Each row is a point on a tangle of strands that fork and nearly touch. The rows are in no order.
In the rows, zero is written as 128.
Points whose rows are less than 153 apart are linked; no others are. Some points are linked to none.
Z89: [ 88 126 166 157 159 135 211 118 128 122 105 137 177 156  98 131 110 118
 134 179  86 117 126 124 130 152 116 153 161 103 118  81 113 137 113 164
  66 153  95 147 116 104 129 117 198 183]
Z558: [109 164 137 115  50  64 145 125 133 144 195 135 166 127 104 102  80  95
 121 110 120 180 138 107 190 117 125  56  90 177 161 117 140  77 192 152
 122 119 126 119 125 132 161 127 112  78]
Z190: [149 136 109 127 125 142 135 156 112 124 135  86 109 107 128 130 180 129
 112 111 145 119 130 142 116 121 135 139 148 128  98 130 136 112 102 107
 174 154 144 133 121 143 133 131 128 130]
Z395: [148 111  38 139  90 146 152 120 167 129 147 166 134 127 101 145 180 158
 168 173 129 147  89 190 161  87 159  97 210  84 101 114 161 135 171 109
 104 122 147  98 156 106  89  96  88 142]
Z776: [ 84 119 111 122  76  91 133 103 152 103 142 161 170 121 103 125 128 110
 156 139 129 131 105  89 185  94 144  69 158 140 187 110 136  99 192 198
 100  68 156 132 132 164 138 126  66 105]
Z393: [ 91 173 171 140  91  66 187 133 126 145 176 136 171 148  92 113  57  92
 116 122 114 170 145 113 174 142 111  94  90 167 140 107 125  93 171 154
  91 123 104 124 118 120 154 124 158 113]
Z18: [144 173 157 112  65  94 155 135 120 137 193  75 132  97 111 145 113 100
 136 105 109 187 142 149  98 118 121 106  89 166 122 146 138 159 106  89
 137 167 105 136 130 136 147 170 198  92]
Z743: [131 180  67 130 107 120 105 182  96 127 145  91 108 130 151 111 150 166
 150  79 120 112 110 143 130 132 132 155 153  98  90 191 108 118  93 111
 186 137 184  95 164 122  79 135  62  94]
Z52: [162 128 157 153 193 157 155 156 112 149 106 107  96 155 128 127 141 133
  87 124 150 124 156 165 118 167 126 169 122 121  68  89 129 116 118  92
 150 167  87 125 114  97 143 101 158 177]
Z145: [171  89  98 127 107 152  79 112 173 160 148 146  98 145 158 116 161 158
 168 113 145 152 124 152 160 112 142  98 174 112 119 137 151 103 165 127
 120 105 161  83 153  96 116 107  46 118]
Z881: [ 97 148 120 130 173 138 133 172  85  99  73 112 158 144 171 103 132 152
 117 142  94  62 110 113 102 162 122 210 156  81  80 132  73 105  73 156
 142 160 162 138 108 111  84 144 121 165]
Z504: [117 114 144 144 194 116 129 108 131 125  95 187 149 171 128 114  61 131
  87 139 146 123 137  84 215 158 115 127  96 132 165  94 129  73 187 169
  99  81 125 113 121 124 153  91  79 140]
Z907: [151 105 173  98 143 148  90  98 134 103 146 104 123 129 181 117  83 110
  91 154 121 149 133 112 125 157 127 111  56 162 169 117 128 125 131  80
 133 165 121 133  95 107 127 140 161 124]
Z518: [ 68 112 125 122 108  94 107 115 115  77 104 134 164 100  97 136 133 105
 151 125 129  92 111  63 117 105 123 116 121 146 181 147 104 123 123 210
 114  73 164 168 120 196 131 148 105 112]
Z941: [108 105 157 151 148 145 101 103 135 159  80 150 116 151 121 132 129 136
 160 123 125  96 139 136  48 130 122 176 129 113 117 142  95 191  99 144
  93 115  87 141 146 114 108 131 158 161]
Z570: [129 192  96  89 133  81 164 168  74  80 141 101 128 111 154 127  63 113
  65 122 115 127 110  95 163 138 110 137  72 135 138 143 135 112 120  92
 196 144 148 128 120 152 132 156 134  73]
Z765: [ 94 165  86 130 183  83 183 160  72  94  69 169 138 121  87 139  94 111
  82 129 164  82 122  91 173 134 109 152 114 113 127 118 133 120 144 153
 144  83 131 142 131 184 161 107 105 120]
Z396: [113 112  97 163 173  99 147 139 125 139  82 203 138 164  74 137 124 133
 146 132 178  87 141 126 168 100 131 152 161  96  90 129 103 125 169 188
  94  44 135 110 151 142 130  72  70 148]
Z236: [142 134  75 102 122 144 189 117 118 103 132 166 111 101 106 157 139 113
  87 178 124 137  97 149 161 101 136  97 140 118 164  84 184 161 158  73
 160 144  92 132 143 145 158 106 162 122]
Z927: [131 112 113 146 173 155 158 100 127 138  71 187  95 134  89 168 137 125
 134 160 143  98 120 158  98 110 129 153 134  98 137 107 147 226 142  88
 119 107  53 147 157 143 143  86 167 146]
Z744: [118 150  55 118  92 127 148 126 146 130 151 157 120 149 140 127 105 163
 158 135  96 156  88 146 170 130 133 111 168 100 140 142 137 118 149 119
 122 123 166  97 168  95  72 131  75 100]
Z229: [186 128 107 118 113 116  94 134 145 169 170 154  84 149 155 115 130 152
 124  91 152 174 140 150 183 128 129  88 129 136 114 134 161  97 186 101
 155 112 148  73 164  86 142 104  50  92]
Z604: [135 199 113 118 118  88 132 184  77 116 147  66 126 102 135 115 108 125
  98  84 138 124 139 104 124 136 119 150  78 146  93 167 117 116  94 114
 193 141 152 140 114 173 134 159 127  80]
Z85: [145 181  95  75 113  94 183 158  87  87 180 103 138 128 171 120  68 129
  69 124  74 167  93 112 184 144 125 119 107 135 136 133 135  86 130  96
 198 181 162 109 128 105 114 153 132  81]
Z378: [ 96 117 112 138 120 114 109 128 140 136 123 139 141 166 130  95 112 147
 168 107 120 110 124  97 155 127 124 138 160 119 120 158  94  77 125 197
 110  83 186 114 133 120 101 129  66 122]
Z488: [137 113 162 153 103 111  56 133 146 173 144  82 120 107 105 110 178 121
 162  68 171 137 173 116  88 118 122 123 110 168  92 169 118 100 109 166
 117 120 160 147 109 160 150 144 111 122]
Z439: [143 158  69 127 181 103 152 158  76 107  87 180  96 114 103 138 116 120
  69 118 189 100 125 124 189 118 119 136 118 106 113 123 159 119 167  95
 193  89 125 117 146 170 160  88  80 106]
Z139: [136 107 111 144 161 136  77 125 140 155  85 178  89 165 138 117 128 148
 155 107 167  94 132 147 132 118 127 146 143  97 111 156 111 148 149 125
 122  73 128 100 167 110 109  96  58 121]
Z905: [ 83 101 136 169 132 122 181 110 163 140 110 183 170 179  74 123 129 136
 179 169 114 118 127 136 160 118 137 133 194 102 111  87 113 132 171 203
  42  86 110 126 132 114 127  86 132 187]
Z556: [167 141 125 117 172 129 104 134  99 122 111 151  74 114 132 138 101 117
  50 125 179 131 148 127 150 144 117 114  49 146 148 110 165 134 165  61
 181 129  90 120 125 140 173  99 130 117]
Z75: [ 96  88 180 119 115 155 113  83 155 105 116 126 159 133 148 137 108 126
 163 169  78 123 111 118  70 129 127 122 122 132 182 131 103 185  95 143
  77 129 108 160 122 108  92 161 185 134]
Z538: [132 178  66 127 120 127 156 200  82 111 149  67 131 124 136 123 164 157
 119 100 107 124 105 140 150 145 143 162 171  96  68 160 116  76  90 120
 192 171 194 110 132 124  86 140  86 119]
Z563: [144 135 175 150 127 117  86 131 138 174 133  99  95 117 105 130 142 122
 140  82 163 142 172 136  69 129 113 141  92 161  94 157 125 143 110 114
 122 133 110 137 128 139 144 140 148 132]
Z419: [145  97 103  84 145 157  96 109 125  73 120 136 124 100 192 121 123 138
  86 146 118 113  83  95 159 129 133 102 119 119 198 126 153  93 140 115
 175 142 165 125 108 138 115 150  84  98]
Z904: [119 128 111 111  67 128  94 129 131 132 148  89 136  94 131 130 168 129
 171 106 112 125 126 122  66  97 135 125 146 134 138 178 113 155  70 145
 140 130 157 145 132 152 111 173 134  98]
Z748: [141 117 130 169 169 103 123 152 129 181  96 167 119 161  78 122 141 140
 149 105 200 103 175 149 157 110 122 157 153 113  45 138 108 108 149 162
 106  68 132 102 141 127 145  79  85 152]
Z810: [158 133  77  76 111 151 150 128 108  86 142 143  87  83 155 147 125 121
  77 162 124 140  94 148 135 113 134  91 109 126 191 110 185 171 141  45
 187 148 102 123 153 134 149 132 157  88]
Z580: [116  90 195 164 122 126  96  90 176 177 134 144 127 136  86 131 135 113
 182 118 144 153 167 140  89 122 118 117 126 160 121 124 128 141 143 157
  54 108  92 139 129 125 153 118 152 155]
Z143: [131 108  74 111  94 177 125 133 134 108 132 118 125  97 141 145 207 144
 144 153 111 109  93 157  93 102 154 125 200 101 144 146 133 156  77 102
 143 153 158 127 145 118  86 141 136 128]
Z200: [120  74 107 111  77 161 108  90 161 105 138 142 158  79 116 143 200 113
 146 167 130 124 101 128 139  77 155  65 186 130 188 103 164 123 139 146
 116 114 145 147 116 163 142 130 119 125]
Z416: [152  96 140 103 189 171 135 101 135  91 115 153 123 153 206 122  80 150
  75 179  82 128  83 114 165 162 125 131 111 103 182  95 141 117 148  93
 148 177 120 119 112  84 101 128 137 131]
Z956: [126  97 178 154 207 151 100  95 137 136  93 162 131 162 135 122  79 121
  81 156 152 117 157  96 167 174 123 133  65 137 156  91 125 101 161 137
  94 119  99 130  98 116 154  90 121 167]
Z20: [135  52 139 128 133 174  38  81 168 138  91 141 107 130 159 120 168 138
 162 127 148  98 131 121  85 113 136 116 136 127 173 136 121 151 123 145
 102  95 133 135 128 128 118 128  95 134]
Z466: [133 114 172 125 150 138 101 140 110  97 125  67 155  81 137 118 161 110
  97 129 156 122 157 104 103 153 134 139  87 161  93 127 113  77 102 138
 131 173 150 173  54 171 148 151 159 165]
Z14: [138 118  46  99 101 132 153 115 129 100 149 173 147 100 128 139 153 134
 100 148 126 147  80 122 222  95 146  74 183 106 156 103 174  76 186 133
 156 128 164 112 134 148 130 113  68 116]
Z381: [ 96 137 148 133 140  92 127 144  87  89 112  96 171  78  99 120 128  97
 110 120 155 109 146  82 116 139 117 139  84 151 120 143 113  90 111 176
 122 130 153 177  79 203 160 149 139 134]
Z12: [ 82 155 114 150 116  90 196 119 134 150 115 188 142 132  49 170 114 111
 173 139 123 129 130 144 106  92 130 135 153 122 120 118 129 211 151 141
  81  87  70 136 168 154 136 109 163 143]
Z968: [144 209 137 105  91  93 161 154 109 134 174  79 115 128 142 143  67 121
 130  93  89 168 145 138 107 134 115 128  77 139 114 160 118 177  87  70
 153 150 105 109 142 118 118 178 183  83]
Z724: [102 137  90 117 136 131 210 125 112  87 112 159 152 115 101 152 129 114
  97 191 103 113  85 118 164 114 130 116 166  98 159  86 152 141 131 121
 129 143 117 149 128 145 138 117 161 138]
Z545: [132  94 180 109 116 151 112  89 168 122 157 112 142 156 177 104  91 130
 133 155  87 156 120 123 134 144 127 101 111 146 168 107 125 107 130 130
  97 151 129 129 107  78 111 147 150 128]
Z599: [145  79 185 157 163 159  82  79 158 158 127 140 133 142 116 134 126 111
 104 149 158 141 172 119 158 148 130 107  97 156 146  83 139 105 167 135
  78 129  88 126  97 123 179  86 129 176]
Z608: [123 150 125 136 135 143 111 121 123 164  86 152  93 139 129 152 116 138
 161 113 117 108 134 159  48 126 125 168 124  98 124 158 104 240  90  92
 118 116  67 116 175 110 101 137 162 131]
Z160: [122  58 121 130  98 146  61  86 159 124 111 140 144  97 112 137 196 114
 167 131 161 105 126 109 113  79 142  94 163 137 161 129 133 128 136 177
 102  82 149 147 117 171 139 126  85 131]
Z405: [130 190 175 141 135  93 145 154 113 155 150  86 125 150 122 128  63 124
 124  87 117 150 165 131 105 156 107 161  70 151  90 152  99 143  91 107
 129 143 105 125 125 117 125 159 178 115]
Z718: [110 210 103 114 112  82 146 158 108 142 153 119 118 162 143 114  44 143
 137  83  95 146 132 111 152 142 114 140  89 127 130 178 106 131 112 118
 155 104 151  97 165 114  95 154  93  59]
Z879: [134 159 141 128 149 143 144 135 111 127 106 116 101 128 142 147 100 128
 111 128 117 117 130 146  75 140 116 162 100 120 122 134 119 197  87  74
 144 151  79 132 134 122 120 145 185 130]
Z356: [152  92 108 136 106 147 115 117 161 150 157 122 131 138 122 118 181 140
 145 124 141 145 131 145 176 107 150 105 194 123  98 109 143  70 152 152
 119 122 159 104 120 117 141 109  83 149]
Z708: [ 84 118 165 120 141 125 111  89 125  94  85 153 132 120 121 162  80 113
 146 151 109 111 116 102  66 130 122 139  75 139 189 142 101 214 109 134
  92 103  86 167 133 153 116 153 180 127]
Z649: [131 105  83 147 102 150 160 117 157 151 134 150 135 128  80 152 196 138
 174 160 131 125 119 176 128  86 152 123 213 100  88 114 138 149 132 128
  93 124 124 119 145 118 110 101 134 164]
Z153: [129 100  62  95 148 150 133 114 116  75 109 172 135 100 165 137 148 144
  86 152 122 111  66  94 200 114 133 102 169  91 183 120 161  84 152 134
 168 128 176 122 119 158 121 127  60 113]
Z274: [152 102 120 124  97 148  64 132 139 139 137  85 108  95 137 118 208 133
 154  94 157 115 135 130  85 102 137 118 149 138 122 157 125 118 100 136
 151 131 164 138 121 150 127 145 103 115]
Z107: [ 95 114 136 165 146 101 161 122 143 138 111 174 171 169  86 113 111 130
 152 133 146 116 140 107 190 127 124 127 165 119 116 101 112  80 181 217
  64  57 145 110 124 133 144  90  89 159]
Z481: [147 143 158 170 158 109 143 168 136 207 130 133 103 192  88 112 123 153
 148  97 162 142 183 171 156 148 112 169 147 134  30 132 111  96 130 137
 110 105 122  91 144  77 142  89 116 157]
Z357: [ 83 134  92 111  88 104  98 128 105 100 108 122 144  90 114 139 146 118
 153 108 120  91 115  84  84  95 128 137 128 127 155 177  99 157  87 173
 146  93 164 159 137 187 113 168 113  98]
Z227: [120 135 145 106  95 148 138 133 141 111 155  80 154 137 172 129 126 143
 151 149  61 134 109 136  86 129 138 145 159 120 129 148  97 150  54 117
 116 172 146 130 118  87  76 178 182 124]
Z178: [ 79 160 168 161 137  97 194 136 126 151 122 128 163 173  89 124  70 126
 152 126  90 130 148 124 117 151 106 170 136 127 100 122  88 139 100 175
  68 121 108 124 128 102 123 132 179 162]
Z745: [123 120 152 134  86 100 101 100 167 184 141 153 112 117  88 150 135 106
 205 102 143 157 157 151  66  97 120 103 124 158 131 148 147 199 146 131
  79  88  94 136 173 135 144 130 140 112]
Z167: [ 99 193  77 120  99  93 157 150 132 139 163 141 127 175 149 108  46 170
 157 105  73 164 103 123 184 154 113 132 138 108 125 168 114  94 132 136
 128 116 175  86 167  85  65 139  69  80]
Z587: [160 112 106  99 105 179 122 131 150 118 162 101 110 118 186 125 164 155
 131 142  99 146  94 164 111 131 148 113 165 115 159 136 142 132 103  85
 154 168 151 106 144  83  89 147 124 115]
Z123: [ 98  77 137 151  98 153 137  87 184 153 128 163 154 154  94 129 162 141
 197 164 111 129 128 150 123 101 143 115 197 114 125 100 123 147 150 175
  53 102 112 131 133 106 114 106 138 169]
Z788: [ 82 199  92 129 176  72 207 165  77  95  77 172 139 149 104 149  45 123
  92 139 113  92 107  88 158 146 106 165 105 102 138 128 113 156 126 135
 134  97 118 126 151 155 128 123 126 109]
Z725: [111 154  81 102 110  86 136 145  91  87 137 117 141  87 109 121 119 104
  96 109 149 113 113  78 179 106 127 102 104 144 155 142 148  84 141 151
 177 100 176 147 115 193 157 137  88  73]
Z676: [115 158  79 104  69 102 178 129 127 115 172 137 149 101  99 131 137 110
 116 141 118 157 100 129 181  97 142  77 158 136 147 112 161 106 158 123
 146 133 146 129 139 141 140 129 118  99]
Z533: [ 97  98 150 125  87 144 161  95 146  98 133 155 164  81  85 158 158  90
 137 189 114 137 102 139 122  94 137  78 150 141 188  88 165 160 147 128
  98 138  83 168 109 165 159 131 191 136]
Z938: [121 125  87 145 178 170 166 130 109 121  63 162 113 140 112 153 159 141
 121 167 122  71 105 158 105 126 131 180 172  67 112 117 124 198 103  96
 130 147  84 137 149 123 107  96 159 172]
Z296: [145 184  96 122 162 123 173 203  68 106 121  81 118 113 133 128 151 134
  79 108 134 111 126 140 135 155 133 168 140 109  66 126 127  95 101 100
 202 170 148 131 119 140 130 131 120 131]
Z960: [128 131 123 153 153 163  84 149 117 164  98 125  94 166 154 109 170 163
 156 105 132  79 129 177  75 146 129 195 168  77  61 152  84 155  90 110
 135 136 123 101 155  83  83 109 113 175]
Z152: [104 153 177 163 183 126 170 150 106 144  91 109 153 165 122 118  92 133
 124 128 107 102 158 132  88 175 105 205 122 116  63 122  85 133  79 150
  92 155  98 139 109 102 119 139 189 184]
Z637: [ 85 147 142 152 107  73 129 112 140 170 113 178 130 144  63 160  98 116
 203  97 126 136 149 135  73 101 124 144 128 142 125 159 105 209 134 176
  74  60  88 134 186 143 126 132 140 131]
Z320: [110 179 170 139  67  86 181 126 143 169 185 110 146 130  84 137  85 102
 162 109  96 188 154 152 102 119 117 112 115 157 108 131 126 157 123 119
  91 143  84 127 145 121 142 154 192 118]
Z942: [113 185 133 108 114  85 107 162  86  97 125  78 144  97 153 128  83 120
 120  95 110 115 133  81  92 127 115 161  52 143 123 184  97 159  81 117
 159 124 145 146 105 184 112 190 149  83]
Z991: [112 146 130 130  85  92 113 132 144 160 168 107 136 150 120  94 105 131
 168  87 123 148 142 106 154 120 120 107 127 154 126 158 117  87 131 177
 118  94 176 119 135 126 127 141  86  83]
Z806: [172  68 156 132 178 206  81 115 157 128 113 113 106 157 206 108 156 165
 110 141 115 117 109 146 135 160 145 148 154 107 136 100 132  87 128 114
 143 167 136 103 105  78 110 115 102 169]
Z628: [165 120 109  90  94 123  86 105 164 156 169 161 101 149 187 103  83 149
 134 100 119 185 120 131 174 143 126  67 108 135 175 128 160 103 185 115
 141 112 148  89 161  82 123 129  60  76]
Z700: [ 91 123 136 140 108 144 209 115 149 114 139 148 179 134  95 133 143 120
 138 195  86 135 102 135 159 119 136 106 194 108 139  73 139 122 137 152
  82 153 111 148 118 111 128 119 176 166]
Z380: [150  78 188 141 161 182  63 114 155 139 115  85 117 155 187  99 150 148
 130 129 125 113 141 129  94 160 135 152 119 138 113 118  98  90 102 133
 113 157 136 127  88  90 111 134 132 167]
Z421: [150 145  68 120 146  97 150 156  88 111 130 140 126 108 105 123 140 113
  76 108 171 123 127 112 206 116 132 110 138 125 112 119 160  65 162 132
 182 110 157 118 124 168 165 106  69 110]
Z582: [140 112 129  89 185 129 115 109 110  71 117 151 136 131 200 114  57 131
  53 154 106 125  93  76 187 163 117 125  76 128 188 110 136  76 160 119
 164 153 146 123  92 120 121 134 103 112]
Z179: [124 119 195 138 158 129 100 129 130 124 125  74 147 137 155 100 108 125
 123 122 131 123 158 106  96 167 121 163  81 155  94 133  89  96  93 146
 108 158 140 150  76 119 116 152 162 156]
Z194: [172 112 138 115 151 147  98 123 106 115 137 115  93  84 123 147 144 101
  55 135 179 148 159 128 133 136 133 100  65 165 137  98 167 114 152  71
 164 166  93 137  92 151 192 100 162 151]
Z805: [166 129 161 106  99 148  76 133 147 140 153  71  92 117 188 121 129 136
 153 103 121 146 140 148  48 144 124 129  88 148 141 169 118 180  87  79
 140 151 122 123 141  96 106 167 155  94]
Z523: [184  93 104 150 144 149 109 120 156 163 117 165  80 131 103 153 194 136
 156 136 183 116 145 186 115  79 142 119 174  99  81 124 156 178 164  90
 123 101 100 101 162 120 142  72 101 141]
Z463: [129 176 154 162 202 127 178 175  88 148  83 123 118 159 116 131 101 136
  95 115 140 101 161 156 104 169 108 200 116 108  51 110 104 147  94 101
 135 154  73 129 126 111 133 116 170 171]
Z630: [149 122 135 101  76 106  87 100 154 150 180 145 138 133 142 111  92 112
 111 118 129 183 142 114 176 126 130  46  88 171 184 104 156  91 197 126
 120 118 122 111 131 112 163 115  91  88]
Z720: [146 107 195 163 148 136 146 110 151 178 155 133 142 153  94 128 119 106
 108 137 142 165 176 147 155 152 126 117 110 158 102  68 140  92 159 131
  78 154  75 120 100  98 180  85 172 188]
Z34: [102  93 188 177 167 133 135  97 147 159  94 154 144 152  82 132 123 121
 157 132 136 117 159 130  93 135 118 157 130 132 111 110 109 146 129 172
  58 110  84 146 120 125 141 106 168 187]
Z387: [ 98 142 154 137  75 125 163 128 145 144 166  84 163 137 111 128 136 128
 174 127  74 151 133 146  94 120 128 137 172 131  99 139 101 133  73 152
  90 159 128 136 123 101 106 160 189 149]
Z691: [ 77 185 136 122 146  59 185 139  95  96 113 159 152 142 103 138  33 102
 102 133 117 119 117  73 163 143 104 130  74 142 170 129 112 138 150 156
 115  84 123 138 134 155 139 128 133  96]
Z770: [125 107 155 135 116 133 133 112 149 138 155 105 151 141 128 109 134 121
 131 133 115 142 135 122 155 132 132 110 144 142 124 100 130  71 132 160
 104 139 142 124 100 108 142 128 129 145]
Z699: [123 143 145 121 169 129 164 144  94  94  97 104 140 109 133 140 114 116
  85 154 126 104 123 120  98 144 117 167 104 121 110 110 121 145  91 106
 137 169 106 161  93 149 136 146 189 153]
Z166: [184 100 135 145 159 180 116 112 155 168 115 151  60 146 137 140 168 141
 140 141 155 130 138 187  97 124 132 131 138 107 119 109 159 195 147  60
 128 138  71 109 161  90 135  88 141 143]
Z771: [139 132 130 133 145 151 133 142 139 148 137 120 100 177 162 107 111 160
 135 118 107 135 123 151 144 157 128 150 152 112 101 133 114 101 120 116
 139 150 146  92 142  72  97 119 106 138]
Z988: [126 112  87 151 128 148 126 137 125 140 109 131 122 146 114 127 180 146
 159 126 137  96 126 156 113 113 139 163 194  91  74 142 104 130 100 138
 125 126 146 114 145 112  93 108 108 163]
Z890: [ 83  94 135 123 140 128  82  98 146  98  96 143 149 155 157 102  98 142
 151 130 104  94 105  69 137 135 124 125 128 127 179 143  94  98 131 204
 105  79 176 137 126 125  97 141  74 117]
Z586: [136 131 188 165 148 131 170 135 148 194 150 115 122 186 100 113 110 133
 139 117 124 161 172 167 137 160 115 153 138 142  62  95 118  96 124 138
  87 144 100 106 118  70 148 103 169 181]
Z629: [186 120 122 129 133 159 144 169 114 133 158  80  93 122 132 132 197 131
  84 103 146 157 139 165 142 142 151 127 153 128  77 104 151  84 136  84
 195 174 139  99 123 100 153 107 113 148]
Z22: [164 140 141 105  96 154 127 158 133 117 175  50 111 126 182 122 150 144
 127 117  88 160 120 156  88 142 144 139 131 136 118 149 118 131  79  85
 167 182 150 108 126  86  97 165 156 108]
Z231: [ 95 165 145 131  37  93 153 128 165 178 191 101 152 140  97 120 114 126
 205 105  89 182 144 147 110 112 124 105 153 149 109 150 116 139 117 157
  84 123 127 127 147 107 120 156 152 105]
Z730: [163 128 159 158 175 160 106 159 103 140  91 108  80 107 127 134 187 135
  90 104 179 102 156 163  62 146 125 170 109 128  68 115 129 149 111  75
 162 156  87 146 116 148 148 113 157 173]
Z267: [148 116 156  96 106 117 105 143 112  90 185  38 163 104 173  99 135 109
  97 126 109 153 123  98 146 141 145 118  93 166 127 133 116  57 107 136
 165 181 182 146  69 132 124 170 139 108]
Z394: [168 106 166 135 174 167  95  98 142 150 101 143  65 131 148 142 114 126
 113 143 158 133 148 157  82 151 119 129  66 134 159 118 151 199 138  55
 121 140  57 132 138 106 144 106 167 133]
Z278: [ 87  99 138 126 160 116  95 116 116  72  83 125 179 113 132 111 125 117
 113 140 141  82 123  46 151 143 121 125 108 135 163 124 107  71 135 210
 112  91 178 154  86 171 136 135  83 136]
Z867: [ 83 143 125 143  93  68 151 133 128 139 151 136 169 124  71 120 125 102
 161 102 145 130 139  94 165 102 126 106 139 152 131 138 120  89 158 202
 103  72 157 136 123 175 151 122  94 104]
Z269: [ 92 127 164 115 136 114 128 119 103  68 103 111 154  80 123 152 102 100
 111 154 122 112 117  91  82 127 119 147  75 143 154 142 116 172  97 117
 118 141 109 175  96 184 134 167 200 138]
Z4: [144 142 120  92 114 118 123 151 115 103 169  80 136 130 188  95 108 141
 106 110  94 147 103 107 158 145 130 125 118 134 135 153 121  64 112 130
 186 164 188 115 111 112  99 161  98  83]
Z68: [162 143  99  85 108 113 108 116 110 113 149 148  85  95 137 138  96 104
  81 123 153 159 130 127 146 119 119  73  60 159 184 122 180 147 170  62
 175 120 105 122 145 144 173 116 131  73]
Z385: [143 206  98 112 113 105 105 177  99 140 153  99  88 136 169 109  94 156
 129  70 123 136 125 135 131 146 119 135  99 117 118 188 120 138 110  83
 194 124 159  87 170 109  96 146  74  57]
Z268: [142 105  36 128 127 159 144 118 146 103 125 187 118 131 145 144 146 176
 141 153 115 138  60 161 189 122 139 112 194  70 140 121 154 111 167 107
 128 137 157  91 156 105  66 102  62 127]
Z729: [133 105 114 140 127 127 138  95 175 165 125 194 115 160 100 142 124 132
 167 155 148 141 132 157 146  98 142  98 150 116 136 103 152 176 198 127
  85  74  92 115 162 119 136  88 106 128]
Z996: [184  93 143 105 146 166  86 116 127 107 140  99  97 108 174 126 149 124
  69 138 144 137 129 131 122 143 141 108  87 147 159 102 154 107 134  80
 168 168 124 124 100 117 149 123 132 135]
Z568: [112  93  91 121 141 183 128 121 118  94  73 151 133 104 135 149 190 140
 124 178 112  70  88 136  81 107 144 153 182  83 149 126 125 183  82 118
 140 146 124 153 131 137  99 132 159 156]
Z423: [191 123  97 107 113 147 125 140 129 134 175 123  85 122 156 128 164 141
  93 103 132 175 119 159 164 132 144  94 143 131 123 115 166 100 166  77
 188 159 137  83 154  88 141 110  87 114]
Z37: [143 101 143 147 193 166 116 100 123 125  67 160  93 121 115 149 130 120
  91 158 167  99 134 133 115 139 126 144  87 120 150  98 153 172 147  89
 129 126  63 150 116 154 161  91 160 156]
Z133: [120  91 155 118  64 141 127 101 145 107 164 116 173  66 107 144 184  85
 125 167 121 155 116 130 139  94 147  58 151 161 175  92 161 101 136 135
 113 157 115 156  86 160 162 140 169 132]
Z87: [102 137 130 116 151  91 128 112 113  94 115 166 141 130 121 125  62 103
  80 137 141 126 124  70 188 141 118  96  64 154 194 114 132  96 179 151
 129  90 135 133 116 156 156 116  94 101]
Z340: [121  51 155 116 128 191  69  74 163 106  94 129 140 112 162 133 167 135
 152 166 109 101 111 118  69 122 139 116 142 123 188 126 122 162  97 142
 104 128 126 159 114 121 103 148 152 140]
Z436: [162 143 164 134  86 119  80 136 151 189 155  90  81 117 129 135 153 128
 183  74 140 161 168 167  44 125 113 122 111 153 104 174 137 190  97  99
 117 137 112 119 166 103 130 151 145 100]
Z176: [125 115 131 158 128 106 107 145 116 151 120  98 146 105  79 116 191 118
 149  85 179 111 162 120 109 111 126 147 149 141  71 144 115  92 108 186
 122 113 151 153 108 177 155 130 117 148]
Z540: [106 111  88 137  98 124 115 144 106 122 117  99 165 102 101 115 209 129
 159 108 137  85 131 108 106 101 138 152 187 113  86 156 100  92  78 203
 136 121 188 154 112 164 112 148 103 147]
Z902: [120 167 136 126 138 123  88 164  83 100  85  99 129  86 161 126 133 133
 108 103 131  80 133 109  52 133 117 189  78 128  94 168  87 161  78 108
 164 135 125 164 107 186 116 168 152 132]
Z255: [113 131 115  92  72 105 135 124 118  84 175  99 169  77 130 122 140  96
 111 142 111 141  98  92 167 102 137  72 122 153 180 127 147  80 131 146
 155 139 168 151  99 166 145 152 125  80]
Z510: [155  81 159 114 173 198 129 109 152 101 119 114 126 151 201 115 133 151
 105 183  80 122  95 139 120 153 141 146 146 110 153  98 129 123 110 101
 134 188 125 128 103  72  94 136 162 155]
Z863: [134 129 152 151 151 139  99 147  96 121  88 104 115  72 114 138 175 125
 108 107 170 101 157 134  41 129 121 176  97 139  82 146 117 143  93 110
 143 152 104 180 105 191 147 146 172 173]
Z990: [165 134 134 124  98 115  86 121 166 195 136 145  67 123 138 141 135 125
 190  91 156 158 166 168  73 122 115  96 108 141 127 158 163 221 142  86
 110  93  99 109 193  92 131 122 118  83]

A fork is a point with three links. Follow the links from the first point to the second and name the forks in between, in order.
Z194 / Z523 -> Z229 Z190 Z274 Z488 Z436 Z22
Z533 / Z770 -> Z745 Z436 Z488 Z274 Z190 Z229
Z902 / Z423 -> Z229
Z990 / Z718 -> Z436 Z488 Z274 Z190
Z68 / Z879 -> Z229 Z190 Z274 Z488 Z436 Z745
Z942 / Z357 -> Z229 Z190 Z274
Z538 / Z52 -> Z190 Z229

A fork is a point with three links, a tip a point with one. Leave the first point through the second and follow the links. Name the first fork or tip that comes.
Z545 / Z907 -> Z267
Z416 / Z582 -> Z649
Z700 / Z724 -> Z229
Z720 / Z599 -> Z381
Z22 / Z587 -> Z523
Z523 / Z166 -> Z22
Z941 / Z608 -> Z533
Z200 / Z160 -> Z745
